A landscape with many valleys, sampled at points; each row gives a point and its height.
From any point a ball rolls to the lowest of the 2 points nearest to it. It stops when none of these is lower. Distance is the straight distance between rows; heights are no part of it.
bezif: [141 132 116 142 178 171 132 130 157 169 137  95 142 100 179 157 105 132
 150 104  88  93 141 206 160  87 140 121 111 153 146 177 160 136  91  98
 160 143  96 164 158 148 186 118  81 108 133]  height 470
Bubir: [136 104 149 193 150 129 109 141  84 110 140 186 183 142 118  78 169  45
 144 125 193 145 111 116  95  62 149 141  72 151  92 128 125 103 120 136
 126  95  95 119 100 144  98  86 117  81 157]  height 226
fuba: [153 118 121 173 164 158 103 115  56 122 110 186 155 174 141  57 192  83
 147 137 180 135 129 133 109  90 117 156  96 152  62  99 135  95 138 150
 111  96 103 122  94 150  89 105 126 123 166]  height 272
Gugo: [181 175  96 108 153 177 155 165 161  98 129 169 119 127 163 139 181 152
  77 127 162  91  60 105 131 145 111 110 167  63 149 130 178 170 124 136
 116 101  90 105 154 143  54 167 118 150 106]  height 490
vavan: [109  88 158 134 117 113 136 120 111 111 126 122 126 119  67  70  79 126
 109 131 180 117 112  79 110 147 159 151 148 184 127  97 107 123 141 133
 103 143 188 123 107  92 117 119 119 111 145]  height 342
fum: [154  60 113 116 131 154 167 130 144  86 102 149 141 131 122 140 156 131
 151 112 129  81  68 132 173 100 139  67 137  98 162 132 130 111 137 135
 170 115  58 117 148 160  91 167 127  70 121]  height 307
kobut: [101  75 161 128  74 133 142  98 100 147 130  86 161 143 112 153  66 145
 131  96  63  86 180 146 143 149 120 119 195 138 184 124  99 130 113 118
  95 197 204 168 103  99 157 149 121 126 206]  height 423
luz: [175 117 141 109 133 162 143 138  75  98 130 116 102  99 152 109 126 176
  81 129 125 111 108 135 114 199  97  88 152 133 146  94 142 176 122 119
 119 130 162 158 134 124 131 151 129 126  97]  height 402
kig: [138  81 124 101 138 164 164 157  55  92 117 103  79 142 154 134 129 181
 126 131 100 137 114 149 139 193  79 122 155 117 131 107 128 161 126 105
 112 137 115 176 125 117 168 144 116 135 103]  height 427
mugog: [160 202  94 120 125 133 122 114 129 145 126 131  87 142 162 125 136 128
 105 118 130  87 137 128 124 110 107 170 157 142 107 122 195 112 140 188
 160 114 167 135 154 108  99  94 150 165 108]  height 439
Vela: [152  69 145 137 144 170 151 119  87  82 124  75  87 121 132  80  97 147
 136 136 107 125 129 165 107 201 119 108 122 155 108  87 106 131 139 103
 114 149 110 179 113 129 179 132 109 104 131]  height 454
luk: [181 139 120 153 141 164  97  99  92 107 124 162 159 166 193  53 202 104
 138 132 125 134 135 146 113 112 104 115 100 122  67  97 115 132 133 137
 127  94  76 118 102 165  90 149 137 135 138]  height 315
Zuba: [107 220  96 147 161 119 117 151 172 174 165 157 157 127 144 155 139  82
  82 126 182 114 143  85 101  90 152 224 111 110 113 151 192 123  75 128
  97 121 133 106 131 125 110  73  83 170 131]  height 231
mesik: [102 194 123 112 129 118 112 116 109 155 105  99  87 156 160 186 122 139
 150 126  85 134 178 147 138 116  99 152 143 115 116 127 150 107 141 146
 117 120 155 162 144 101 172  97 150 181 141]  height 451
vovu: [135  77 104 110 107 125 154  55 112 188 149 112 131 116 108  72  77 162
 144 130 156 120 119 127 154 151 138 144 150 167 147 107 164 113 162 145
 126 168 154 114 112 130 125 151 122 136 136]  height 326
Pek: [164 160 111 133 156 109 110  85 127 111  74 113  69 169 151 162 157 102
 147 156 110 102 134 169 133  98 140 125 103  97 107 105 162  73 181 171
 157  50  78 132 167 171 123 126 177 107 155]  height 360
dev: [145 145 128 139 179 131 154 154  79 159 104 164 130 134 142 174 166 131
 131 100 183 142 103 161 147  84 114 147 144 126 136 133 191 128 128 107
 133  77  89 128 155 131 116 100  97 137 161]  height 343
rufa: [107  33 116 118  68 120 160  77 129 133 148 109 161 118  79  76  47 144
 130 116 136  68 143 108 144 147 145 129 183 152 179  91 124 106 143 141
 103 197 177 144  94  95 108 169 136 115 194]  height 379
visak: [161  98 118 136 119 173 149 162 161  82 162  85 106 138 129 106 106 104
 106 127  75  80 103 108  90 145 122 134  99 106 103 128 121 134  83 148
 148 151 101 181 119 120 151 120  86 128  98]  height 501
Big: [173  82 158 126  96 150 146  85  76  91 114 121 124 100 112  69 102 161
  87 113 148 112 120 118 119 218 114  69 167 153 163  65 122 168 147 131
 118 138 180 147 122 124  83 176 150 107 118]  height 378
ser: [137 142 145 169 127 103 106  77 122 193 176 162 145  81  86  89 114  77
 106 140 202 131 110  90  92 101 169 156 105 192 122 109 170 115 114 172
 148 107 178  99 121 146 101 101 109 122  78]  height 54
Gapef: [106 124 109  99  77  73 103 108 131  86  85 139  93 146  93  66 142 146
 170 162 115 157 151 109 151 162 110 109 153 110 105  98  76 115 192 144
 102 134 137  96 106 125 128 166 203 160 136]  height 597
vam: [132  49  77 135 142 178 182 155  94 148 160 157 177 153 123 105 136 128
 169 103 154 110  86 126 161  80 121 156 143 136 138 142 152 117 119  97
 118 162  86 136 103 126 141 137  66 123 154]  height 434
dute: [129 144 136 165 159 119 122 162 115 158 175 154 146  98  97  91 130  66
  97 145 215 144  84  87  68  78 163 171 103 183 108 133 164 113 101 126
 140 126 158 111 111 112 114  59  84 109  97]  height 121
tera: [ 81  77 173 108  85  88 124 100  79 186 136 100 128 109  93 193  99 168
 155 136  82 203 139 147 147 177  96 104 109 123 169 124 104 148 140  76
 105 148 151 132  91 167 194 161 117 124 114]  height 654
pinu: [ 76 141 188 132  83 111 132 137 125 119 138 141 170 129  95 216 123 102
 101 112  90 127 128  74 103 138 117 117 113  49 167 135  99 127  80 118
  85 148 140 132 112 143 124 135 109 144 120]  height 633
Gusof: [120 105 131 117  94 134 160 176  75 131 142 127 134  97  99  87 131 160
  96 116 157 137 101  75 108 159 113  98 190 160 146 112 130 165 120 129
 130 162 228 127 114  63 112 111 136 148  74]  height 208
Biv: [154 141  81 101 129 135 137 108 150 110 119 132  79 150 134 118 155 156
 143 162 125 128 104 120 135 143 120 140 111  92  99 112 147 128 155 140
 138 114  59 119 137 156 111 171 144 150  98]  height 214
refam: [167 119  82  94 103 154 156 113 165  89 133 129 103 159 156 126 136 137
 146 119  88  43  99 104 148 115 123  94 166  59 127 113 147 101 137 176
 170 122 106 143 149 121  67 170 147 137 100]  height 204
mab: [157 133 128 132 141 102 128  91 141  74  69 104  58 168 126 141 122  84
 151 144 104  74 138 135 131 123 135 113 137 104 108  75 131  63 174 199
 149  73 118 145 153 142 103 130 181  95 162]  height 327
Nub: [137 123 153 137 143 149 154 168  75 129 139 131 108  93 113 110 104 133
  67 125 175 115  96  94  83 165 130 152 172 176 128  98 186 154 113 145
 113 139 214 158 128  66 125  75 104 135  89]  height 247
gesan: [132 119  89  86 114 115 127  66 144 174 147 127 104 106 129  68 113 195
 135 155 141 149 115 122 154 192 129 139 141 157 134 107 159 139 172 123
 123 151 132  97 122 156 132 180 146 157  87]  height 296
kilag: [139 190  98 118 125 130 107 149 137 109 130 163 111 133 149  88 187 121
  87 172 190 150 110 100  89 144 115 149 142 115  92 110 153 144 138 146
 105 110 140  91 117 134  65 110 153 179  92]  height 526
ker: [108 157 164 151 123 126  84 125  81 193 131 133 189 120 160 140 140 128
 137 116 111 183 175 154 136  79 114 120 121 183 132 155 101 138 102 124
 145 128 180 129 125 101 143 102 134 143 119]  height 659
bif: [100  67 111 124 129 107 138 123 150 132 111 122 128 115 100 111 118 161
 168 144 159 169  93 150 173 133 164 111 109 170 138 141 102 113 161  99
 162 131  92  97 131 146 151 159 136  81 140]  height 377
muv: [ 89 101 123 111 132  85 130 149 141 133  98 120 123 115 115 188 119 175
 171 144 118 193 140 167 175 154 132 117 107 137 160 152 107 134 157  76
 125 126  96 105 136 144 181 156 132  99 136]  height 396
Bodab: [120  47  94 145 109 159 140 108 123 152 153 122 180 134 145  88 133 143
 181 124 103 111  97 143 162  91 123 122 119 144 131 151 117 114 132 106
 165 172 101 121 116 127 136 160 101 122 117]  height 463
sebi: [ 72 154 102 113 123 136 135 177 188 145 191 141 182 129 121 188 150 102
 133 125 133 156 124  84 110  68 134 167  71  76 140 201 113 115  70  96
 127 152  83 108 125 137 148  95  80 149  93]  height 363
Vamit: [ 91  73 137 132  57 110 121 126 102 102 112  90 139 156 112 105  90 119
 169 109  66  92 188 133 141 136 117 104 197 119 139 114  61 112 143 137
 103 194 191 173 110  56 137 128 163 129 192]  height 445
Fozu: [117 166 133 128 165  79 109 149 123 121  82 114  90 137 117 124 123 118
 143 124 174 156 142 168 131 121 159 136 138 189 108 137 120 113 164 115
 121 109 119 124 143  98 155  84 163 105 179]  height 370
Zef: [146 169  92  82 116 114 131 139 181  90 103 114  74 150 163 154 153 152
 150 141  85  80 132 132 175 123 113  95 163  87 130 139 129 131 159 158
 174 105 115 126 172 114 108 164 167 145  99]  height 134
Tugut: [146  70  92 116 109 204 176 172 146  94 180  93 123 120 125 115  77 127
 131 110  67  56  89  99 121 125 120 150 128 107 129 152 132 126  61 115
 145 186 110 183 114  91 166 124  53 126  92]  height 489
Sarar: [115 167 160 105 112  81 121 119 164  98  96 135  96 117 105 154 125 153
  73 152 122 147 139  99 144 184 128 104 143  94 147 102 103 147 148 120
  88 121 140 106 145 138 108 170 186 136 134]  height 583
zoruf: [157 146 152 171 188 136 129 151 138 140 133 106 123  84 149 155 125 112
 117 109 139 123 111 179 135 109 148 117  86 179 140 160 148 149  97 115
 160 106 104 155 160 159 161  97  95  78 124]  height 441
dof: [143 150 134 124 152 148 143  97 157  84 102 154 114 178 137 174 133  90
  95 126 114  94 131 116 106 145 127 140 110  28 137  87 134 111 128 150
  75  98  78 136 132 176  78 163 142 141 174]  height 234
Zozuk: [ 81 129 125 136 139 132 154 198 162 116 160 157 188 140  92 178 125  99
 135 114 158 146 114  80 114  75 145 172 107  98 142 181  90 100  80  88
  91 149 103 124 117  95 138  78  91 115 149]  height 398
fon: [153  89 113 133 115 141 102 129 119  80 122  94 117 141 153  46 151 119
 174 148  79 147 116 142 117 132 112  84  94 132  69 121  75 125 157 153
 176 125  93 131 119 126 137 139 158 125  91]  height 310
Dakel: [135 152 109 127 175 155 160 132 161 169 125 176 174 115 121 125 104 129
  79  93 206  86 112 126 150 123 165 157 181 159 164 121 186 145 123 108
  89 141 152  96 144 121  49 140 110 139 181]  height 230
Puser: [130 173  90 117 171 139 115 136 152 203 139  91 135 107 199 142 127 152
 173 119  74 153 159 210 164  71 119 160 105 163 117 201 150 134 116 106
 172 130  91 133 166 127 192  95 103 142 126]  height 483
ris: [156 118 140 129 137 157 118 135 146  96 151 134 126 130 129 121 150 127
  97 145 127 148 108 120  84 157 121 113  65  92 104 115 103 162 105 115
 125 111  69 135 109 186 117 159 106 105  98]  height 415
gibo: [125  73 145 145 115 122 107  86 149 130 115  54 111 119 118 100  73 140
 167 125  45 101 157 183 148 149 142  89 115 159 124 121  98 118 148 133
 175 170 129 145 138 122 171 150 141 113 146]  height 385
Lidi: [119  41 102 119  49 150 142 120 132 134 150 135 192 129 116  62 118 136
 190 112  94  96 129  97 165  79 127  79 160 136 127 141  88 112 131 127
 160 182 142 121 117  73 107 161 133 134 129]  height 486
zev: [155 131  81 117 124 136 118 116 135 104 120  91  76 141 149  66 140 128
 156 152 127 112  98 124 116 120 124 137 112 145  67 118 128  93 159 171
 172 118 100 134 121 142 128 118 149 125  92]  height 268
bala: [140 115 131 132 165 159 132 193 130  66 132 141 128 117 147 150 154 140
 130 142 115 179  87 136 101 157 110 113  60  83 124 144 113 173  93  79
 118 118  18 131 104 184 156 136  95  88  95]  height 386
sani: [121 225 129 144 151 138 118 138 190 143 171 140 158 143 159 180 135  64
  96 122 128 101 140 100  87  63 139 183  85  85 121 176 154 110  54 142
 104 124 125 134 149 138 119  69  76 143 125]  height 278
lupa: [133 150 192 177 171 126 111 189 161  87 128 139 159  88 140 148 152 107
 108 109 146 134 124 157 102 110 150 109  70 170 140 162  94 148  90  96
 147 111 100 133 138 141 139  94 107  54 137]  height 413
buna: [127  70  95  92  76 108 167  48 139 168 134  84 123 111 118  94  33 174
 135 109 132  54 131 129 178 162 139 142 187 156 184  96 164 105 171 166
 147 181 184 120 121 104 101 174 150 122 168]  height 355
Foga: [147 191 107  90 123 105 117 123 207 119 116 126  84  82 130  92 128 156
  80 143 146 100 134 127 159 173 147  97 189 141 143 119 124 155 162 147
 148 127 167  94 180 117  82 161 189 142  95]  height 557
Fela: [161 150 139 156 154 162  91  85 146 149 173  86 136 107 172 107 110 103
 108 142  63  93 153 166  82 124 118 161  63 147  78 130 131 149  69 141
 156 127 120 148 119 156 166 107  83 135  97]  height 524
zoza: [114 141 153 161 170 123 113 188 138  62 106 131 143 141 131 144 142  75
 126 112 135 133 148 150 100  96 141 135  88 130 128 155  82 116 100 106
 112 106  88 154 132 134 144  89 123  83 184]  height 381
kilob: [126 117 159 159 138 119 134  75 127 182 148 140 148 104  97 140  99 115
 110 118 169 113 110 115 128 116 164 135 107 183 157 117 170 133 117 138
 132 126 158 113 126 148 116 127 106 101 122]  height 120
gen: [144 123 111 117 179 164 187 171   7 158 110 158 128 156 161 173 157 148
 125  93 176 148  97 173 167 103 100 157 168 122 128 137 218 134 127 101
 118 106 107 140 126 123 136  99  60 147 165]  height 374
vovo: [127 163 100 121 172 114 133 145 196 148 110 120 104  84 119 103 118 166
 105 133 176 145 130 172 160 173 169 138 151 184 152 141 139 146 152  90
 134 128 125  89 163 129 120 146 147 115 147]  height 313
tirod: [158 179 165 165 155 156  82  87 103 147 129 117 119 124 173 127 120  94
  98 121  92 112 161 172  81 123 122 129  97 158 100 117 137 134 101 149
 135 103 155 157 139 150 154 106 115 132 131]  height 504
Gup: [102 127 175 107  62 113 126 148 109 100 133 140 137 140 111 220 154 115
 100 132  98 155 120  61  98 136  96  86  97  20 142 137  92 152  99 140
 106 122 140 119 103 134 116 135 148 157  69]  height 621
vas: [125 136 144  97 110 103 135 172 160  83  91 117  95 134 149 197 157 151
 153 126  80 131 113 152 175 128  99  60 144  75 150 151 101 151 127 135
 173 101 115 131 170 127 149 162 166 121 104]  height 203
Mafib: [137 165 142 136 180 108 117 126 143 130  89 112  82  92 119  99 101 138
 105 134 187 152 144 184 132 185 159 127 142 210 133 107 129 125 170 127
 110 112 163 116 145 121 139 113 158 116 162]  height 344
Ziges: [ 96  78 165 142 139 118 120 148  99  64  93 112 107 151 111 157 137 141
 145 144  70 181 151 158 106 170  96  95  96  84 126 119  62 135 129  82
  94 115  91 166 112 152 193 131 129  94 158]  height 314
Bub: [108 184 118 124 131  91  74  85 139 174 144 126 131 156 157 163 149 108
 143 159  86 178 170 147 114  92 120 164  59 108  86 157 114 114 132 126
 125 102  97 120 111 160 164 114 128 159 114]  height 561
lekef: [103 128 156 147 106 111  81  84 153 156 138  65 133 112 115 129  76 126
 146 122  62 128 186 153 129 140 149 121 115 166 110 137  88 125 110 134
 148 173 164 141 128 111 169 125 148 142 146]  height 411
dono: [180 214 116 145 125 130  84 120 114 138 155 135 115 152 188  83 165  94
  98 123 126 106 162 140  76  96 114 158 125 144  62 122 165 125 119 199
 150  98 144 139 129 111  94  77 130 165 116]  height 464
kof: [149  64 131 122 101 121 115 104 132  96 107  68 111 128 148  83 124 145
 200 140  67  98 107 156 152 112 126  53 116 145  97 123  98 102 157 163
 202 148 106 132 144 113 159 141 147 106  97]  height 348
vuzeg: [132 118 129 112  95 101 117  95 136  96  92 131 113 118 124  90 147 160
 156 139 116 126 137 123 151 146 126  77 139 142 123 110  99 132 167 152
 152 107 141 101 149 129 103 177 193 122 120]  height 584
gud: [163 153  91 107 149 129 103  84 139 158 133 132  86 117 146  94 160 173
 133 163 147 154 109 142 144 167 129 121 103 135 106 112 163 149 170 129
 149 104  88  80 134 185 123 176 142 138  78]  height 261
dib: [104  57 115 127  59 127 158 115 103 130 141 130 179 161 114 105  92 120
 183  90  95  91 147 109 161  88 123 131 193 123 157 139  94  96 124 138
 129 179 183 152 105  58 125 125 134 138 176]  height 466
Magot: [118 152  90 129 139  85 115 131 167 157 101 104  85 121 110 145 119 120
 173 133 152 117 122 140 151  75 168 159 126 159 109 148 150  81 167 147
 159 110 124 111 153 108 138  94 145 118 139]  height 354
dezof: [114 146 159 168 113 119  78 122  86 167 132 179 215 141 144 133 165  86
 150 104 150 163 170 121 125  64 110 142 119 131 129 149 102 122 112 127
  96 113 149 122 112 114 129 105 133 141 172]  height 648
Tasap: [102  81 145 152 115 131 125 152  96  99 162 154 165 102  88  80 137 136
  94 142 170 186 109  81 100 182 140 102 112 146 139 112  81 161 121  73
  87 157 155  97  82 139 125 141 132 114 102]  height 390
doke: [108  72  75 126 126 172 178 156 133 127 174 113 141 137 107  98  86 120
 161 131 122  96 105 105 148  95 131 180 125 117 105 159 136  98  92 103
 130 186 100 148 104  90 166 102  57 133 146]  height 462
Sez: [129  36 166 146  69 121 156  55 101 156 148 108 168 141  94 122  33  98
 131  97  99  41 153 124 130 139 126 133 165 155 176  87 132 109 115 162
 106 193 201 159  91 113 135 151 106 112 195]  height 399
roton: [157 126 137 134 135 147 131 142 154  76 127  86  82 124 127 114 109 138
 119 130  89  99 148 155 110 172 141 116 111 134 107 117 108 137 116 124
 139 137 107 173 136 121 163 133 114 103 130]  height 477
rom: [170 174 101 136 167 173 143 154 140 114 137 181 139 130 156  97 180 135
  61 132 184 114  88 103 115 136 131 136 165 120 122 100 174 152 125 138
 120 106 125  89 136 129  36 131 114 155 112]  height 509
lased: [ 94 147 113 132 159 107 127 136 139 198 158 161 159 127 107 143 118 101
 118 126 197 153 120  92 126  96 154 209 112 135 126 153 169 114 124 112
  98 125 117  89 116 146 117 112 103 148 135]  height 277
Sidez: [151  87 116 113  95 163 158 134 129 111 144 142 138 144 126 143 156 118
 141 119 125  72  69  80 132  86 125  83 137  82 141 118 126 124 121 170
 173 116  94 129 141 133  82 160 118 111  76]  height 260
pato: [121 188  99 115 173 134 151 165 193 135 107 148 119 100 133 129 138 147
  83 123 184 106 135 144 147 135 160 150 182 148 153 150 154 141 135 110
 109 129 151 104 166 108  79 122 136 152 156]  height 276
panur: [143 116  95 126 163 121 154 101  99 166 103 139 111 134 134 154 126 154
 145 117 165 129 109 157 173 107 131 138 152 152 144 121 189 116 163 133
 132 100 112 128 146 146 127 137 109 112 157]  height 306
pil: [ 92 152 176 136 109 127  85 141 133 163 138 116 195 115 151 151 127 138
 122 106  85 160 195 141 135 124 111  98 126 150 152 166  74 155  89  88
 119 154 176 133 108 111 140 124 125 124 137]  height 669
pesi: [ 91 154 125 129 154  94 109 143 130 189 121 138 160 119 124 181 134 105
 145 126 158 174 145 132 138  76 142 188 121 151 139 179 139 111 129 108
 112 106 125 111 129 119 149  87 117 133 151]  height 311
zede: [181 137 112 135 136 174 113  90 105 129 115 183 175 160 185  91 191 148
 144 103 138 112 136 164 163 110 109  93 133 107 128 101 140 153 140 123
 124  96  79 105 131 170  63 182 154 129 163]  height 356
fevu: [134  68 128 136  97 150 151 123 134  94 164 130 138 102  57  57  92 125
  99 148 155 131 102  58  93 182 141 120 127 143 127  95  90 142 121 116
 109 178 156 126  81 116 114 157 122 116  91]  height 367
fisu: [110 169 164 117 112 127 108 167 155 121 126  96 141  96 139 110 132 156
 106 128  88 166 171 146 123 155 117  94 140 165 116 159  71 160 103 100
 130 147 181 141 132  97 154 108 134 137 100]  height 678
vipe: [128 159 112 109 120 121 113  75  81 186 112  98  93 151 179 162 125 144
 171 126  67 131 145 157 157  99  85 131 142 107 112 137 176 110 150 177
 169 111 136 154 153 123 175 112 148 185 106]  height 428
Deda: [113 176 112 109 151 118  99 151 150 175 130  71 106  93 179 130 122 158
 145 146  86 167 162 189 137 107 122 142 131 178  93 177 134 126 134 130
 185 139 138 126 154  99 184  80 131 146  92]  height 459
raz: [128  62 125 118 111 127 155 111 167 114 127 118 135 111  81 125 114 142
 156 120 133  95 100 126 163 129 163  96 134 138 168 136 109 110 154 114
 154 149 104 116 139 144 102 171 147  88 132]  height 347
tef: [119  92 172 134 138 131 148 109  67 160 122 127 152 110 105 165 116 163
 120 118 132 192 127 155 144 168 120 107 121 151 169 119 120 166 129  75
  99 134 148 133 103 160 156 139 117 106 124]  height 663
gusu: [125 160 129 130 131 133  79 102 134 156 158  91 118 132 171 140 129 120
 127 160  56 173 176 149  81 119 102 153  54 127  55 149 113 141 108 123
 142 128  93 125 123 147 182 104  98 148  82]  height 544
dar: [111 175  60  98 149  83 150 126 147 178 123 138  69 122 122 130 133 135
 156 149 197 144 110 126 152  87 161 205 148 156 107 164 203  90 179 161
 154 109 116  81 150 109 125 102 136 161 123]  height 384
degir: [169 143 167 161 157 152 146 121 113  82  90 162 132 171 142 186 163  75
 101 117 134 104 106 132  98 103 136 108 113  62 158  96 152 117 113 152
 105  66  60 144 147 174  87 121 116  90 174]  height 289
sofom: [ 95 140 173 125 145 130 119 203 133 137 103  91 133  88 119 161  92 161
  94 116 117 178 156 153 119 169 115 107 185 193 161 151  77 169 100  82
 108 147 204 151 134  95 167  92 126 109 118]  height 680
Nez: [152  54  97 126 169 179 182 147  38 153 116 164 166 139 142 139 156 157
 169  90 169 134  85 168 183  93 108 121 159 125 151 125 195 148 133  89
 132 125  80 140 127 147 131 143  69 118 152]  height 405
Zuvu: [140 168  82  98 108 133 107 141 162 127 128 159  90  99 128  49 164 148
 107 168 168 139 109  91 136 155 121 111 185 145 104 108 154 148 170 156
 148 121 170  71 146 115  81 144 173 174  75]  height 541
sud: [ 87 111 125 148 106 132 113 118  72 146 146 141 184 158 128 119 126  89
 154 112 106 153 171 100 104  94 102 157 107 118 105 119  92 102 118 117
 102 148 142 149  90  99 148 118 123 140 146]  height 636
nev: [141 163 130 132 123 111  96  61 123 151 104 103  83 156 170 177 147  99
 177 132  61 102 143 172 131  89 125 113  96  95 116 121 155  95 143 184
 176  68 106 142 172 159 155 123 156 138 133]  height 394
tek: [106 125 157 118 147 137 132 193 124  73 127 132 124 123 130 165 150 154
 122 135 111 186 132 151 127 174  98 110 107  89 147 141  83 164 100  54
 105 127  77 141 126 165 158 131 127 101 132]  height 352
pafit: [ 58 112 138 136 142  94 138 198 136  91 133 165 170 136  74 134 115  98
 137 127 185 165 115  66 120 111 163 163 126 117 144 156  95 109 126  94
  68 141 120 108  96  89 118  92 126 108 168]  height 424
tum: [145 185 132 133 133 134  60  62 140 188 151 155 161 136 178 153 166 112
 146 129  88 131 170 153 121  88 118 134  80 116 116 138 140 138 120 137
 144  96 103 116 146 175 116 133 139 160 105]  height 579
guk: [151 133 103 152 155 152 153  93 139 188 143 162 154 118 116 116  77 108
 115 100 178  68  99 134 151  94 165 178 151 171 157 131 185 108 119 137
 130 140 142 111 130 130 101 112  97 125 168]  height 180
kek: [100 147 157  91  78  87 107 138 155 131 125 133 120  89  94 142 153 172
  93 161 104 176 138  81 129 200  98  72 136  83 152 117  89 183 131 112
 112 130 187  94 127 144 125 170 176 149  67]  height 596
Vubol: [115 113 153 171 154 115 131 188  63 110 137 178 163 134 103 100 152  55
 118 117 198 156 104  89  84  81 140 162 101 168  98 133 124 122 105 123
  99 112 144 118  97  95 107  69  99 105 136]  height 177
nog: [132 141 150 136 118  99 109  90 161  70  80 136  95 185 111 179 130  83
 125 128  80  86 158 120 112 133 145 102 119  55 126  89  93  97 143 166
 112  90 111 147 145 149 107 142 177 125 180]  height 286
loz: [136 140  84  98 131 136 159 101 159 135 124 147 100 142 126 161 131 148
 127 116 146 106 118 126 152 128 135 151 142  98 154 135 166 110 150 137
 128 117  89 121 150 151 113 157 127 144 137]  height 265
Nurub: [ 93  85 121 100  75  79 137 126 138  82 114 130 111 167  93 135 114 125
 174 155  94 125 145  90 148 155 112 115 150  58 122 117  74 107 176 130
  96 142 128 124 108 112 138 170 183 151 162]  height 609
buse: [152 219  75 101 169 112 131 124 161 147 100 130  52 131 163 131 166 139
 130 141 181 105 120 164 145 117 132 166 161 143 105 126 212 112 174 180
 161  85 130  94 177 131 103 103 141 149 120]  height 414
nide: [140 162 129 109 105 107 100 103 197  92 125 111 100 124 118 101 120 155
 104 133 103 108 166 131 129 174 135  97 147 121 129 100  95 136 142 135
 129 133 145 110 146 125 100 178 185 133 135]  height 571
devu: [ 82 182 114 106 152  95 123 173 162 155 125 138 133 116 113 189 140 143
 118 148 142 206 142 131 135 121 123 169 115 111 127 178 133 134 136  91
 111 118 110 101 127 136 151  98 123 136 119]  height 341
zit: [119 188 125 125 132 125 136 171 187 141 160 141 146 115 150 200 169  97
 103 129 134 127 115 108 106  57 132 155  94  77 146 189 149 119  71 133
 144 113  77 123 138 152 133  99  89 140  79]  height 324
zisiz: [ 70 106 182 105  89  92 137 122 102 160 138 114 145 123  82 217 104 142
 118 124  96 171 138  86 119 165 113 138 120  87 155 136 100 125 106  98
  86 139 177 133  95 131 171 121 112 147  98]  height 644
liti: [ 87 102 138 149 137 110 121 178 123  96 130 194 173 127  76 108 149 116
 114 136 205 195 109  79 106 128 131 134  96 133 131 131  80 135 129  87
  97 121 113  77  87 138 103 118 128 111 135]  height 412
bot: [116  99 150 110 105 126 145 171 126 118 125 111 114 114 116 174 143 143
 147 115 100 147 102 113 158 125 112  79 132 102 143 158 106 146 120 119
 166 121 126 127 135 112 155 133 132 122  71]  height 220
vudin: [108 145 143  91  65 115 124 130 177  94 143 147 145 127 101 151 145 138
  92 152  90 145 139  72 105 150  98  93 121  29 132 125  67 161 113 118
 100 155 134 102  99 132 111 187 169 173  89]  height 608
relu: [137 119 142 157 158 137 137 157 102  87  97 159 140 180 150 169 164  68
 145 101 134 108 117 146 106  63 137 126 108  77 141 138 136  86  96 117
 107 100  74 166 143 134 127  82 100  83 209]  height 339
rafed: [152 106 151 121  79 116 135  58 115 158 128 130 138  96 103  84  93 142
 120 114 148  93 127 114 138 171 139  87 157 176 165  86 143 140 157 150
 129 152 179 126 122 128  86 173 153 124 126]  height 353
zameg: [167 181 151 159 119 128  61  80  96 171 156 133 145 128 178 111 161  95
 116 134 120 134 159 134  86  78 119 133 100 138  95 126 143 124 106 183
 161  93 154 138 135 133 119 107 127 158  76]  height 482
salor: [149 119 156 156 120 137 130 134  94  91 121 148 136 136  95  58  99  93
 110 104 167  90 137 107  92 145 136 153 176 184 108  79 127 111 128 168
 103 141 192 156 110  80  80 105 130 122 173]  height 316
kaba: [131 137 138 151 169 156 165 185  84  93 118 136 110 128 116  78 101 116
  62 111 184 101 129 116  85 163 132 169 166 174 126  89 166 135 115 126
  79 141 177 148 116  74 112  74 100 130 174]  height 282
Pala: [162 135 122  94 139 158 176 149 143  85 148 140  85 126 123 135 125 146
  72 132 156  95  69  67  98 181 123 123 140  59 147 105 148 156 108 140
 105 116  99 135 132 140  87 153 105 143  80]  height 467
vad: [128 119 190 157 139 127 125 138  62 145 116 103 132  99 107 136  97 153
  93 114 142 167 143 151 114 172 119 109 147 195 145 109 116 164 117 103
 100 124 187 157 125 120 160 118 121  91 133]  height 672
Beda: [ 73 164 131 107 124  63 111 150 198 154 120 108 117 110 106 215 117 166
 139 146 108 183 155 138 165 139 148 130 107 114 146 174 100 137 129  86
 131 125 138 102 132 141 166 136 154 129 127]  height 369
volu: [ 97 158 107 120 131 100  81 109 148 176 120  69 113 119 146  98 100 155
 172 142  90 157 189 170 145 123 138 143 140 184 103 154 120 118 151 134
 141 164 174 121 146  85 182 103 151 171 132]  height 437
sovam: [118  74 117 122 100 118 113  94  82 109 123 116 124 176 121  96 118 125
 161 141  99 139 152 122 120 147 113 136 127 103  97  91  94 109 156 113
 103 139 123 150  99 121 158 140 148 146 156]  height 622
Til: [155 111 145 142 119 151 150  98 143  71 141 133  94 139 103 127 101 103
  75 143 127 102  89  74  87 178 142 134  87  72 119  91 132 133 104 156
 106 112  96 138 111 171  97 152 114 108 111]  height 442
pizis: [ 96  84 169 131 104  93 133 174 108  87 102 121 105 141  87 198 136 122
 157 139  93 152 112 127 131 130 123  92  92  74 124 148  85 115 139 117
 142 111 100 144 123 134 164 123 136 100 112]  height 267

Where does a ball stop that starts at each point below?
liti | Gusof
sofom | nide
visak | Biv
fisu | nide
Zuvu | Zef
Fozu | ser
dib | Biv
Bub | Magot
Puser | Biv

Call two points neighbours if one is among the 2 nearest of the other. Go from one point of each pair to the other, from neighbour to neighbour, staying as low as possible. Name the highest point that can't be avoided.
Gusof and Zuba | pafit
Zef and Zuba | muv
Magot and ser | Fozu
